Points on a hilly landscape, in no order, each with its height.
From any point a ball takes the steepest step (drop divided by distance) to one of its 2 nearest points. It stops when none of these is lower. Distance is the straight distance between rows; heights are no part of it.
Parog (h 246): [149 138 166 108 114 143 138 131  87 144 185 123  87 121 130 142 125  54
 196 158 106 142 136 136 150 169 115]
zamid (h 476): [110 133 120 141  92 197 114 169 102  81 138 139 162 133 113 131 175 152
 142 125 102 100 124 134 166  93 118]
suvus (h 452): [127 133 105 152 119 218 109 187 162  90  86 209 191 120  90 106 144 157
  82 144 133  96 126 109 132  59 143]
vuta (h 432): [131  35 110 159 109 112 150 197 136 138 159  93 149 151 167  82 149  71
 129  93 143 146  84 173  86 156 105]
zod (h 382): [125 163  80 134 172 142 112 148 146 106  47 166 181 111  53 152 122 160
  89 117 152 136 175  97  93 132 108]
bogor (h 296): [148 156 144 131 171  99  78  90 153 126  85 171 186  99  71 141  89 100
  94 115 186 163 145 144  86 147  75]
Siki (h 351): [152 169 128 112 175  81  90  63 165 139  90 138 144 114 122 128  96 130
 102  96 151 145 125 142  85 150 115]
gapa (h 235): [128  84 116 158 154 129  94 130 129 120 141 100 171 178 131 119 126 145
 140  80 148 168  94 179  97 135  79]
Lomi (h 573): [114 171 102 108 194 127 125  93 140 133 117 127 125 128 104 138 127 213
 139 129  90 142 163 102 132 161 159]
Lak (h 389): [165 179 161 102 115 116 121  72 126 143 134 118  92 126 149 160  92  82
 156 129 142 132 103 140 111 139 123]
dekav (h 472): [116 130  89 173  87 226 122 210 153  76  94 196 201 155 106 113 148 140
  88 125 144 115 130 109 127  91 142]
Dof (h 158): [108 118 126 139 154 161 127 161 114  88 113 114 126 162  93 146 149 162
  99 130 151 147 158 119 121 110 121]
mifo (h 467): [149 176 109 146  91 190  94 153 163 102  89 208 210 102  91 131 126 138
 121 130 139  90 109 135 105  85 103]
Sot (h 108): [142 127 126 104  63 111 157 166  90 112 137 108 102  82 141 131 136  46
 141 115 108  87 123 111 128 147 125]
Mufek (h 222): [167 102 121 102 109 124 154 183 118 127  88  83  97 115 155 141 128  29
 113 101 154 126 114 127  88 152  93]
fozi (h 390): [152 134 122 128 131  83 118  63 156 145 130 104 131 142 164 133  97 134
 143  84 135 118  86 156  96 117 133]
tibus (h 268): [124 141 160 130 102 160 130 122  91 123 200 134 109 118 122 129 145  92
 193 159  84 129 140 137 179 144 120]
kol (h 232): [130  39 117 130  85  85 137 161  88 163 174 128  91 105 145 100 151  47
 128 118 120  97 115 116 125 115 127]
mapid (h 352): [166  94 113 109 130  87 130 120 115 173 140  75  85 159 180 157 126  99
 166 113 123 133  84 142 104 117 137]
Pagid (h 225): [154 146 166  99 129 131 160 139 104 169 144 109  58 128 143 153 108  49
 170 166 129 154 127 115 142 163 112]
zuk (h 371): [165 126 124 104 126  82 122  68 135 180 144  96  94 144 175 153  92 111
 160 111 130 123  88 143 105 112 160]
sala (h 364): [120 111 134 128  91  96 151 103 107 162 156 126  81 136 158 136 112 142
 144 152 112 102 119 108 152  95 169]
vepe (h 146): [159 112 110  92  82 105 149 165  86 133 129  91  84 125 161 148 133  72
 151 109 115  92 117 113 119 144 125]
Renu (h 197): [134  86 146 121  95 105 135 137  97 146 187 118  76 103 147 118 141  41
 147 146 116 115 118 130 134 123 119]
gabip (h 494): [138 187 131 116  78 163 131 150 129  91  97 139 129 111 128 145 128 116
 125 138 135  84 119 116 121 108 117]
vopud (h 252): [169  82 104 103 117  96 155 187 106 166 110  77  89 119 163 133 159  28
 126 107 130 127 104 120  84 148  97]
mol (h 131): [126 144 139 123 143 138 137 152 130  96  93 118  99 143 104 145 123 137
  89 139 167 126 158 111 116 114 126]
ref (h 201): [152 152 157  98 104 136 143 153  94 122 127 109  79 107 129 145 125  40
 138 149 136 133 134 125 125 162  94]
Gon (h 418): [124 160 116 124 140 126 115  90 143 126 120 122 148 133 126 127 123 189
 132 107 109 115 115 134 125 106 145]
rivap (h 549): [132 167 159 115 156 146 163 125 111 148 143 121  82 156 136 150  96 139
 182 166 113 158 162 108 159 152 147]
zipig (h 539): [101  88  86 172  75 155 143 183 139  91 131 104 204 183 155  94 116 192
 118  89 136 131  88 148 123 135 133]
furul (h 405): [138 170 129 124 133 109 111  53 149 132 146 122 136 137 141 138 105 160
 152 109 117 120 104 148 121 116 147]
Sifev (h 619): [ 88  97 152 169 117 180 121 175 130  77 137 152 129 135  95 111 168 122
  84 156 163 124 167 131 151  87 126]
duti (h 481): [151 204 117 125  86 171 114 145 141  90  82 170 165 109 109 141 123 127
 130 119 136  81 115 137 111  97 102]
puduk (h 285): [131 132 125 151 148 121  89 125 153 111 101 174 196 123  58 135 101 113
  99 115 195 159 141 141  85 133  73]
pariz (h 319): [134 116 121 147 176  82 100  98 181 135 103 159 188 136 101 109 100 142
  93  93 176 165 129 150  78 147  90]
tomed (h 261): [111 106 106 163 124 156  92 137 125  99 141 123 186 161 104 118 130 151
 135  88 138 143 113 174 112 127  81]
Bezik (h 589): [103  55 138 129 105 141 145 177  66 118 173 112  92 119 131 116 175  97
 132 149 108 138 157 118 170 124 145]
misu (h 646): [140 134 119 107 110 166 134 176  75  84 152  86 133 107 109 136 170  92
 175  95  90 120 150 150 143 167 108]
sis (h 515): [ 90  86  91 169  69 182 143 201 138  82 118 135 198 173 150  99 146 172
  99 100 130 120  99 131 148 103 155]
bote (h 416): [141 196 182 121  78 135 156 100 123 130 137 153  78 103 132 144  86  70
 156 185 138 112 117 101 146 142 134]
rorap (h 468): [165 176 128 122 119 143  94 115 114 107 102 116 153 128 126 153 112 109
 143  92 153 138 125 170  99 147  73]
pani (h 577): [139 113 150 119 172 122 123  92 115 162 180  97  88 171 144 141 122 131
 161 144 120 162 114 145 133 124 145]
medu (h 554): [ 88  85 137 166  75 146 126 124 125 117 138 144 136 123 155 107 155 178
 103 154 104 103 118 123 189  49 164]
pibu (h 462): [107 126 165 143 151 155 132 103 103 142 182 118  97 155 118 134 130 158
 170 175 105 168 146 138 176 121 147]
pibad (h 59): [187 147 139  86 151 111 128 110 126 187  91  71  88 139 177 167 115  54
 141 117 152 156  93 129  92 142 107]
Nilen (h 431): [123 142  92 162  51 190 128 192 144  71 120 154 214 131 128  97 137 117
 132  97 125  95 109 153 115 130 106]
niki (h 439): [133 171 171 136  97 130  98 109 140  94 124 153 132 105 105 126 116  78
 106 142 175 116 119 146 112 115  85]
gazof (h 593): [122 115 150 129 217 111 138  61 164 194 165 126  85 134 135 122 111 121
 143 160 128 174 139 126 131 150 172]
Tekeg (h 609): [149 120  91 133 163 147 109 164 115 112  88  86 154 174 116 150 123 153
 131  81 154 164 132 160  88 149  86]
dos (h 305): [137 126 131 122 195  74  75  80 175 147 100 170 177  99  84 119 108 112
  83 107 180 164 140 138  85 165  89]
Lib (h 303): [144 205 160 115 117 170 115  94 115 124 151 146 139 117 109 149 119 131
 197 160 117 131 133 135 152 140 112]
Det (h 500): [ 99 153 144 144 123 173 121 105 138 129 141 154 149 114 127 119 147 203
 131 162  73 104 126 117 182  77 164]
feb (h 434): [159 128 113 122 200 106  91  60 139 162 120  97 141 157 146 141 109 148
 146  72 129 154  96 171  89 142 129]
Lunuz (h 505): [117  78 126 134  82 118 119 114  83 127 201 113 132 120 157 125 151 108
 178 105  75 105  94 153 164 122 130]
pob (h 359): [135  75 130 160 111  87 132 129 179 136 133 123 167 166 166  90 106 120
 106 102 172 140  75 170  76 125 111]
bikid (h 456): [120 114 125 159  59 137 130 157 144  85 140 141 162 140 142 104 129 125
 117 103 134 102  95 150 120 110 114]
kofu (h 606): [117 171 145 148 124 127 104 110 178 113 103 187 170  94  78 109 119 137
  81 142 156 111 129 120 105  99 111]
zul (h 397): [128 171  91 140 129 151 119 158 161 100  61 161 183 119  82 135 118 164
  91 113 147 114 145 111 104 105 121]
zarem (h 444): [129 114 169 144  89 114 115 115 144 100 159 145 120 114 134 106 124  70
 112 137 164 118 106 156 115 102  96]
sop (h 264): [130  61 119 158 156 127 112 135 123 127 160  85 133 176 146 123 155 142
 144 102 125 150  96 173 110 113 104]
lumab (h 567): [134  65 131 125 172 129 128 118 103 182 174  84  81 171 152 146 149 125
 163 149 113 164 116 138 145 117 133]
Loku (h 81): [ 94 124  81 133 207 103  92  84 156 128 126 151 159 120  76 114 143 193
 103 113 113 148 158 122 113 157 131]
Nolam (h 516): [105 145 130 126 126 142 144 101 150 143 124 152 129 108 150 118 139 215
 123 164  72  98 133  96 178  90 196]
lozo (h 590): [119 194 112 116 155 141 105  92 167 126  96 183 167  88  82 123 132 173
 115 138 106 107 149 108 119 120 131]
rimu (h 22): [190 142 136  86 131 126 116 132 108 156 107  79  98 116 166 153 129  34
 156 106 132 148 114 152  99 163  88]
Vob (h 561): [102 183 109  99 182 116 155  96 156 142 103 139  97 117 122 123 121 189
 129 154  87 135 165  85 139 187 178]
Pes (h 163): [132 168 137  76 234  87 127  80 171 171  85 139  93 101 122 123 113 105
  94 157 146 181 164  90 114 233 133]
legap (h 159): [ 85 124 111 160 184 155  94 122 143 114 122 172 179 114  61 113 149 206
  98 142 118 133 164 113 144 102 133]
sol (h 475): [105 155 157 140 138 172 119 115 108 113 163 142 122 136  97 135 140 164
 156 173 109 138 157 128 173 112 128]
zogu (h 478): [169 189  97 130 112 144  93 134 113 106  71 141 181 119  91 158  91 116
 142  87 169 138 138 159  87 151  65]
Budav (h 324): [150  58  95 118 132 106 140 157  95 160 138  63  96 159 182 140 154 116
 157  97 107 131  94 143 113 117 129]
rogob (h 512): [109 107 132 107 100 161 153 165  58 120 170 103 106 139 140 152 158 139
 178 149  79 133 156 111 194 137 149]
Subi (h 702): [121 151 156 123  95 154 180 154  85 149 157 146  80 131 135 149 118 109
 196 177 103 133 153 104 188 150 146]
tozez (h 415): [121 166 119 136 133 171 125 149 161 100  85 171 157 110  89 127 139 171
  84 142 125  96 151  93 129  79 144]
limi (h 58): [180 149 129  92  91 111 125 135 111 126 108  84 110 109 167 147 108  48
 145  87 140 116 102 159  93 159  90]
Gis (h 318): [128 196 162 124 134 152 108  93 136 126 128 163 139 107  86 140 120 132
 139 167 129 129 143 131 132 121 108]
Tuv (h 553): [135  57 114 116 133 123 134 128  68 202 201  95  77 160 164 141 152 114
 186 145  94 144 110 125 159 124 157]
soze (h 365): [114 141 157 130 207 126 107  92 149 141 147 135 119 129  80 124 120 150
 112 157 136 161 165 133 124 138 125]
zabof (h 458): [179 166 124 128 150 122  77  91 124 138  95 120 159 127 127 141  93 105
 136  81 167 161 117 180  80 151  64]
vog (h 657): [117 105 119 118  96 152 158 178  69  93 162  97 140  88 121 122 168  91
 160  84  73 103 141 133 162 140 140]
livil (h 312): [141 130  79 139 172 104  98  99 148 136  91 117 181 150 118 132  97 182
 131  57 134 146 117 165  76 152 108]
kis (h 403): [136  37 118 157 123  85 138 151 143 153 158  97 131 162 180 105 148  99
 133 105 142 142  63 171 102 116 107]
Vesek (h 422): [ 91 126 141 142 172 129 121  88 143 129 152 136 126 131 102 111 136 201
 117 158 100 132 153 119 162 108 159]
muf (h 569): [ 83  67 123 174  68 148 127 153 116  97 140 135 167 145 158 105 161 178
 107 119 106 109 105 127 176  74 161]
pinof (h 433): [142 102 164 132  97 107 125 136 146 120 139 128 113 113 150 109 129  31
 100 131 174 134  99 155  96 129  76]
dagik (h 157): [124 137 146 111 143 132 168 164 114 121  90 106  63 138 119 154 115 126
  88 173 160 133 168  85 132 126 149]
zega (h 317): [153  81 102  99  86  84 134 143  81 201 167 109  70 136 178 138 138  71
 165 126 114 104 102 114 121 130 142]
Mub (h 541): [121  87 128 124 112 131 155 126  69 174 193 108  82 157 162 142 133 126
 189 156  83 143 124 108 191 131 164]
nabel (h 680): [123 122 124 105  43 151 169 183  70 127 159 136 127  76 141 123 167  93
 156 139  76  78 145  92 189 120 163]
Mogiz (h 484): [112  72 121 147  94 130 125 150  98 107 191 101 164 114 146 100 165  99
 163  76  86 112 101 163 150 138 106]
peteb (h 380): [123  97 159 136 159  88 126  95 156 152 150 128  97 131 131 120 121 118
  97 153 154 137 124 137 121 104 139]
mig (h 130): [ 95 130  75 102 199  85  92  73 162 131 121 161 127 104 103 101 160 181
 101 131 110 136 162 122 109 200 142]
nop (h 295): [125  60 107 130 137 118 135 158  99 124 135  72 117 179 165 136 156 156
 137 101 116 140  94 146 126 117 132]
doz (h 375): [117 160 164 124 202 152 113  93 128 143 155 133 108 146  86 144 109 154
 156 165 123 180 173 131 147 147 127]
Furu (h 670): [111 123 133 109  70 161 158 176  74  96 175 126 154  62 124 125 184  91
 169 115  57  84 131 109 198 126 158]
Riz (h 340): [108 115 122 151  76 121 122 100 127 112 159 136 142 139 165 121 131 157
 142 121 104  91  89 145 159  78 136]
rosi (h 610): [ 99  84 161 148 133 153 133 157 109 110 154 124  94 139 108 121 161 115
  95 175 158 144 168 130 152  99 128]
bena (h 430): [108 100 105 166  80 151 130 180 139  83 148 123 190 149 137  90 134 112
 134  89 138 128 102 171 100 154  99]
Mez (h 568): [110 219 148 121 171 146 149  88 164 145 126 184 121 109 102 124 101 171
 160 170  95 135 162  95 155 158 150]
Pog (h 435): [127 140 120 132 133 210 118 175 152 107  78 183 166 112 112 110 155 189
  87 155 105  99 135  92 156  52 169]
Tiku (h 336): [ 80  30 112 170  70 137 155 199 102  87 161 121 162 129 151  87 177 107
 119  95 101 122 118 134 165 127 150]
fuzi (h 344): [142  85 118 112  93  81 148 122  86 191 157 116  70 158 172 148 120 121
 153 146 120 117 110  99 145 108 170]
fena (h 623): [ 91 118 138 172  95 190 112 170 150  71 135 186 164 126  94  99 150 119
  79 154 165 116 146 143 139  78 122]
Ginod (h 171): [137 135 140 120 110 129 125 139 121  98 127 105 113 137 131 138 134 101
 126 120 144 120 123 143 113 123  99]
vit (h 508): [136 214  99  90 157 122 118 103 167 127  44 171 147  67  86 131 117 151
  95 154 118 110 151  72 101 174 130]
runez (h 182): [ 91 115 123 155 160 163 120 152 132  98 113 139 145 145  84 121 153 188
  85 146 136 146 161 116 142  95 142]
Dom (h 600): [103  73 160 141 107 159 146 161  80 130 178 122  80 127 118 113 156 109
 125 195 124 139 176 128 184 112 143]
dal (h 495): [106 127 125 125 102 183 122 158  85  95 156 107 131 140 131 148 171 163
 160 129  81 125 139 123 187 118 130]
gera (h 493): [ 99 110  98 162  85 209 131 200 152  79  96 170 195 155 138 108 156 183
  90 118 127 113 113 111 144  73 155]
Fumel (h 457): [122  33 113 149 107 115 143 174 111 120 175  99 149 136 153  84 150  79
 140  84 111 128  98 159 114 138 108]
Divo (h 366): [118 148 168 139 143  93 110  60 174 131 138 154 119 113 120 115 109 125
 104 144 147 127 119 141 117 105 128]
Ruz (h 234): [104 109 122 109 201  79 152 115 171 149 105 131  73 109 127 108 140 163
  74 168 127 132 169  95 129 165 170]
Sos (h 720): [134 124 127 101  71 112 185 172  62 182 139 134  50 127 148 145 101  86
 158 172 120 117 142  64 163 153 155]
fak (h 328): [116 153  81 152 150 196  92 137 126 104 102 164 211 126  62 148 137 202
 140 108 107 135 141 121 137  96 104]
luz (h 711): [121 126 141 130  88 125 199 160  69 183 153 154  55 145 152 143  89  99
 181 179 117 139 158  76 191 156 159]
sudu (h 310): [134 156  80 151 135 178  92 137 113 104  97 145 210 130  70 162 121 178
 149  94 128 140 143 147 111 120  78]
zolod (h 576): [120  44 112 115 105 112 157 199  49 140 161 100  89 118 133 109 173  77
 133 130  99 120 160 107 146 134 151]
lofub (h 523): [104  70 135 124  80 124 133 132  66 148 204 114 106 125 147 129 157 120
 175 135  81 118 124 125 187 122 155]
dep (h 401): [170 180 164 100 160 105 111  48 149 170 117 120 102 118 146 148  79  67
 131 142 150 158 107 128 112 157 130]
gazu (h 421): [156 121 167 126 133  94 110 106 162 145 113 120 122 127 154 120 111  49
  97 117 183 145  90 158  90 124  82]
Zes (h 521): [110  78 103 117  53 123 159 176  74 110 120 116 114 132 164 136 156 142
 121 131 108  92 125  98 169  90 169]
bepas (h 436): [109 130 148 133 149 115 138  75 140 144 157 123 108 131 134 130 119 176
 141 159 103 125 139 114 158 106 181]
luk (h 634): [129 131 101 118 118 174 111 161  76  84 143  90 149 136 119 142 151 132
 173  80 106 129 134 160 132 155  93]
nul (h 314): [ 97 104 115 167  93 144 112 120 135 103 147 123 173 151 152 111 143 183
 137 100 103 114  86 155 151  92 117]
pekob (h 207): [121 105 155 111 205  87 166 123 155 170 107 119  48 120 125 121 111 138
  83 181 143 153 166  84 134 156 170]
nen (h 289): [135 170 162 127 129 160 110 103 106 123 170 122 109 135 120 148 130 112
 182 148 117 141 138 152 147 141 104]
keriv (h 613): [104 144 145 164 109 158 100 132 164  91 123 193 171 113  90  99 132 134
  90 147 158 105 135 133 120  78 108]
Geser (h 453): [128 159 100 169  67 190 110 171 167  96 109 193 221 124 105 103 116 128
 119 115 140 101  97 146 104 100 104]
tukoz (h 152): [133 148 116 118  48 141 155 174 128  81 107 129 142  98 143 117 131  69
 123  96 140  78 114 131 112 135 110]
Legu (h 603): [111 119 146 117 251 101 159  86 175 193 133 141  74 132 141 118 115 125
 134 165 128 187 160 108 135 199 172]
ter (h 384): [124 154 148 131  82 112 167  92 118 175 165 154  81 129 159 142  85 130
 170 175 110 103 121  94 171 108 182]
gugu (h 272): [118 117 147 157 150 120  91 122 154 110 124 152 162 137  87 109 118 122
  99 116 182 155 132 161 104 117  77]
bezok (h 202): [ 94  91 112 167 160  95 119 107 175 116 124 138 158 137 118  98 129 202
  89 107 135 123 117 137 118 110 149]
Tega (h 168): [107 139 103  92 216  85 108  82 171 149 113 143 102  99 114 106 142 151
  94 149 126 151 169 105 114 211 149]
niv (h 455): [127 145 122 128  95 203 124 176 128  94 104 153 157 125 130 138 164 181
 123 150 103  92 130 103 164  68 145]
vesuv (h 417): [153 178 119 108 173 107  97  41 139 159 126 110 134 134 144 152  88 149
 163  96 118 145 109 149 107 147 151]
lafu (h 205): [109  85 104 114 202  66 125 101 170 136 112 132 108 118 127  93 151 178
  70 128 137 136 144 117 102 166 157]
puzes (h 402): [148 192 155 116  77 124 162  91 124 161 148 147  87 113 152 153  87  99
 175 176 112 106 115 104 161 130 157]
vidos (h 286): [174  79  90  99 114  95 147 165  88 206 137  87  82 125 176 147 154  38
 163 106 108 118 103 123 100 143 123]
mon (h 693): [123 143 140 108  62 154 173 161  72 141 169 142  99 103 139 142 144 101
 182 167  83 100 144  94 194 145 153]
sizu (h 167): [149  88 139 127 121 112 124 143 118 144 155 103  90 131 155 128 143  61
 138 137 137 135 104 146 106 121  99]
Repaz (h 361): [131 119 141 134  83 108 121  85 131 128 166 123 118 135 152 130 126 115
 146 126 118 106  95 149 131  92 134]
pafot (h 537): [119 169 138 119 134 177 156 157  92 121 135 113 101 153 117 160 133 155
 174 171 108 148 170 103 175 144 128]
nilet (h 504): [130 120 137 126  40 103 151 132 120 122 144 142  99 110 156 121 126  96
 122 150 134  77 105 111 141  86 142]
Rof (h 585): [133 146 157 117 168 106 122  69 149 164 162 121  93 145 138 133 100 121
 152 148 126 156 120 134 133 127 157]
sifed (h 335): [151 153  92 120 174  72  93  68 160 143  80 132 172 120 118 127  94 162
 112  65 141 135 127 155  72 165 108]
Muga (h 420): [126  99 111 126 158  66 140 109 157 140 105  94 111 149 161 126 121 169
 101 102 137 121 102 119 102 115 168]
figiz (h 485): [128 146 120 105 110 139 151 148  95 120 118  99  94 153 144 166 131 169
 148 137 110 121 141  97 146 115 153]
bobab (h 438): [138 141 108  99 151  75 159  97 142 145  97  93  90 134 160 147 106 173
 114 114 117 110 119  96 115 128 178]
bamu (h 542): [110  68 104 110  46 127 168 191  40 132 143 129 101 110 153 127 171 123
 125 136  94 103 155  79 187 109 178]
dutik (h 372): [ 89  62 107 169  80 163 164 206 109  75 160 119 202 114 130  79 163  96
 125  62  91 117 120 136 155 156 143]
nit (h 622): [134 129  94 133 134 178 111 178  93  84 107 102 153 154 102 149 140 145
 140  81 136 143 143 161 116 142  86]
tolus (h 547): [115 165 142 117 161 111 174 107 151 155 114 138  77 120 129 133 100 168
 121 174 108 131 169  76 157 149 181]
Zoga (h 463): [160 147 160 114 164  76 115  93 181 140  72 133 130 110 139 127  89  88
  64 104 187 144 102 129  83 143  96]
perid (h 404): [101 105  98 166  64 183 143 201 123  72 152 130 209 130 125  85 146 107
 132  81 115 114 115 148 128 158 121]
lataf (h 579): [110 186 127 114 166 142 132  98 161 139 109 170 131  94  98 108 133 188
 117 170  96 112 161  93 149 132 160]
zoz (h 381): [143  66 120 148 136  74 141 125 155 148 130 103 122 167 176 118 114 124
 117 108 154 134  75 159  95  99 129]
madol (h 597): [141 134 107 118 175 143 104 136 102 119 113  78 134 170 116 165 128 169
 150  92 126 158 139 148 109 133 107]
Kur (h 188): [147 130 121 113  79 138 156 190 119  82  99  94 128 108 142 127 131  41
 118  84 147 106 121 141  88 164  94]
Dezi (h 353): [128 130 166 118 222 103  91  84 168 155 129 137 112 120  97 123 122 121
  96 143 161 171 156 139 103 152 114]
Kem (h 560): [114  59 112 105  71 108 158 189  37 163 168 127  87  89 136 108 162  77
 142 127  88 100 151  82 169 132 169]
duras (h 437): [136 118 126 112 163  48 136  84 179 148  94 116 105 129 153 112 111 142
  82 105 145 123 108 125  85 135 154]
ziva (h 451): [149 143 129 103 180  52 129  84 193 145  56 124 119 107 147 115 103 114
  62 103 154 131 106 114  81 160 129]
rapa (h 255): [115 102 143 145 162 124 106 119 142 117 140 126 133 150 112 120 134 136
 109 120 150 145 131 154 110 118 104]
zer (h 269): [122  52 109 134  73  97 151 161  89 136 160 110 115 134 161 110 158  97
 131 107 122 101 104 131 134 110 136]
Kabi (h 363): [122 149  91 138 173 163 105 139 120 107  92 143 163 134  57 157 138 180
 120 129 139 149 171 116 114 123 111]
Vov (h 304): [103  57 112 150  60 134 152 182 106  91 162 124 135 133 147 104 162 105
 114 114 124 107 115 133 145 108 139]
meze (h 474): [129 153 125 146  74 131 132 139 166  94 109 152 158 127 141 114 115 141
 105 110 146  90  98 133 112  94 124]
sosap (h 196): [155 175 146 107 100 154 123 148 103  89 123 115 124 108 116 141 139  73
 137 129 144 119 131 147 116 151  89]
kef (h 429): [136 185 187 115  92 122 120 102 138 114 129 148 104  99 117 137 103  70
 125 170 155 111 119 125 128 128 105]
dula (h 185): [122 161 116  78 213  91 110  91 166 142  81 154 112  88  92 119 127 133
  84 154 138 159 175  86 107 226 120]
nus (h 448): [174 131 129 122 190 110  81  82 139 157 109 108 166 140 128 142 107 124
 130  81 158 172 118 181  86 148  84]
pab (h 489): [124 145 147 140  54 113 138 129 150 105 116 149 128 109 149 126 114  94
 107 137 149  73  96 130 115  88 123]
siler (h 346): [123 170 107 130 147 188  98 146 109  98 109 132 163 136  71 153 146 190
 144 134 108 135 156 122 140 108 109]
Vok (h 497): [146 233 119 101 151 138 110 101 142 129  63 156 144  91  79 163 102 155
 122 139 126 124 152 106 111 153 119]
Rige (h 559): [114 193 162 122 176 132 155  82 148 158 139 151 104 138 123 138  80 136
 179 166 116 153 151 113 150 169 153]
nerub (h 469): [148 153 115  95 128 124 149 153 109 114  88  77  94 159 137 168 117 145
 138 114 138 131 137 112 113 133 132]
til (h 341): [135 175 161 104 197 105 107  62 166 147 113 150 110  96 102 128 103 113
  99 149 152 160 145 109 107 165 128]
bevat (h 376): [149 154 152 116  88 106 111  86 133 130 151 123 119 123 156 137 110  86
 152 119 135 111  96 150 112 121 113]
rerum (h 558): [109 113  96 173  74 148 121 147 156 110 144 120 213 169 146  98  99 181
 134  84 136 130  80 167 109 126 107]
kif (h 522): [111 102 141 136  40 123 144 131  91 134 165 151  99 105 155 118 145 114
 129 171 105  79 128 105 181  85 156]
kobam (h 406): [ 85 101 157 153 176 123 139  99 153 138 147 135  96 120 103 102 137 177
  89 183 128 135 172 111 163 104 162]
domor (h 233): [ 93  79 132 170 154 120 116 127 145 106 141 127 152 157 112 101 141 176
  90 119 149 141 115 150 128  93 122]
bet (h 586): [129 157 106 113 176 140 109 113 112 125 108 101 134 155 102 157 132 204
 144 114 106 146 154 123 126 135 127]
ribe (h 501): [129 124 109 120  81 132 162 167 106 100 112  99 112 146 153 146 145 154
 122 123 123 105 126 108 140  97 151]
Tiv (h 337): [132 118 125 147 128  89 121 119 176 123 111 133 164 146 130 104  92 142
  86  93 175 140 105 151  78 129  98]
kepe (h 525): [108 133 149 116 110 175 168 182  70 106 151 118 100 136 121 145 160 129
 160 178 102 139 173 101 189 131 143]
bila (h 410): [166 164 178 108 151 100  90  64 153 143 118 135 126 115 136 135  89  58
 113 133 175 153 103 150 103 131  96]
kore (h 488): [164 209 112 119 139 132 102 108 126 121  55 146 167 104  87 161  91 143
 127 107 149 127 142 131  93 142  89]
pup (h 532): [100 149 130 121 142 125 171 114 146 156 119 144 101 116 154 121 115 199
 129 178  78 106 163  72 184 123 209]
gikom (h 170): [162 104 124 127 133 124 116 145 127 139 128  79 132 152 155 135 140  88
 149  90 144 150 102 182  87 140  78]
gade (h 354): [128 148 140 133 152  87 114  81 171 123 110 142 141 121 122 113 107 139
  96 112 151 127 122 147  89 124 117]
suni (h 399): [125  72 114 149 113  74 151 137 146 126 119  98 123 171 172 115 117 165
 105 106 141 116  96 137 109  98 147]
Kune (h 454): [154 138 116  95 154  93 161 132 120 157  96  78  71 154 152 163 105 149
 125 129 132 133 125  96 105 130 158]
mago (h 184): [125 127 148 119 167 107 185 141 126 167 101 110  40 139 131 136 101 138
  95 188 143 143 169  63 143 138 172]
korup (h 70): [146 158 133 101  59 127 151 140  86 110 161 119 112  85 142 136 140  73
 182 119  94  81 123 132 154 148 130]
fave (h 330): [131 184 161 114 156 125 116  94 144 119  96 153 125 101  90 137 106 121
  96 155 160 146 154 111 114 140 110]
Keve (h 599): [130 184 105 132 143 122  95  97 178 123  72 203 186  72  71 127 111 143
  89 134 144 116 141 116  98 122 106]
medaz (h 166): [ 97  96 123 142 168  79 141 110 178 121 106 136 127 121 127  94 135 183
  60 128 138 113 140 114 112 121 161]
taf (h 114): [165 167 141  76 190  96 136 117 147 157  60  89  85 129 138 161  95 114
  95 133 154 152 138  96  97 159 127]
Gev (h 450): [105 125 159 144 134 139 152  90 117 167 188 140  97 144 139 128 108 162
 173 175  99 137 142 117 189 117 174]
veni (h 290): [139 147  99 150 154 133  90 109 133 117 104 127 187 147  92 144 108 171
 135  82 149 150 136 155 100 135  87]
nimi (h 136): [141  81 128 128 121 119 139 171 118 118 136  88 113 151 150 124 147  83
 130 102 135 142 114 153 100 131 101]
Noleg (h 486): [108 179 160 142 145 184 109  99 142 133 151 174 146 113  99 121 132 181
 156 184  99 121 149 116 178 103 142]
Lurid (h 88): [172 133 145  91 165  98 134 124 143 158  85  87  92 137 153 154 108  88
 110 117 162 149 117 124  90 138 121]
dusin (h 203): [159  77 112 148 148 127 109 152 138 144 140  90 165 166 165 113 134 111
 151  76 143 169  85 201  81 149  71]
maz (h 139): [151 149 135  79 222  83 122  95 171 164  75 115  95 109 132 130 112 114
  83 132 152 159 139 101  96 186 134]
kiz (h 125): [ 93 134  98 148 177 133  96 102 138 118 126 146 175 124  79 120 144 216
 117 109 101 132 142 125 137 124 129]
Gusud (h 540): [ 93  71 148 157  78 121 134 119 110 136 160 137 103 125 151 111 146 142
 102 179 125 101 138 116 180  67 160]
Pudag (h 111): [151 161 117 108  59 146 146 164 101  80 131 111 150  81 134 124 146  75
 165  86  98  69 121 139 130 152 108]
nev (h 473): [159 172 148 130 121  96 103  95 166 119  64 149 169 110 116 124  82  95
  83  98 192 135 105 133  80 137  89]
neda (h 288): [112 125 113 158 129 137  95 105 138 110 139 126 178 152 118 122 126 188
 132  90 111 129 107 152 122 105 112]
Lefuf (h 392): [112  76 164 146 165 102 142 109 147 162 156 130  76 127 124 107 130 144
  91 181 155 142 149 122 144  94 157]

Where does a ball stop that starts at each point below?
Sos => veni
luz => veni
doz => nimi
Lomi => veni
bote => korup
gazof => zoz
bepas => veni

Call two points neighbours if one is among the 2 nearest of the other. Go from one point of each pair to the other, from neighbour to neighbour, staying as low as possible. Name the highest point that can't be avoided.
rimu, medaz => Ruz
furul, Loku => zarem
veni, rimu => gade
mol, rimu => dula
rimu, korup => Mufek
mol, Loku => runez
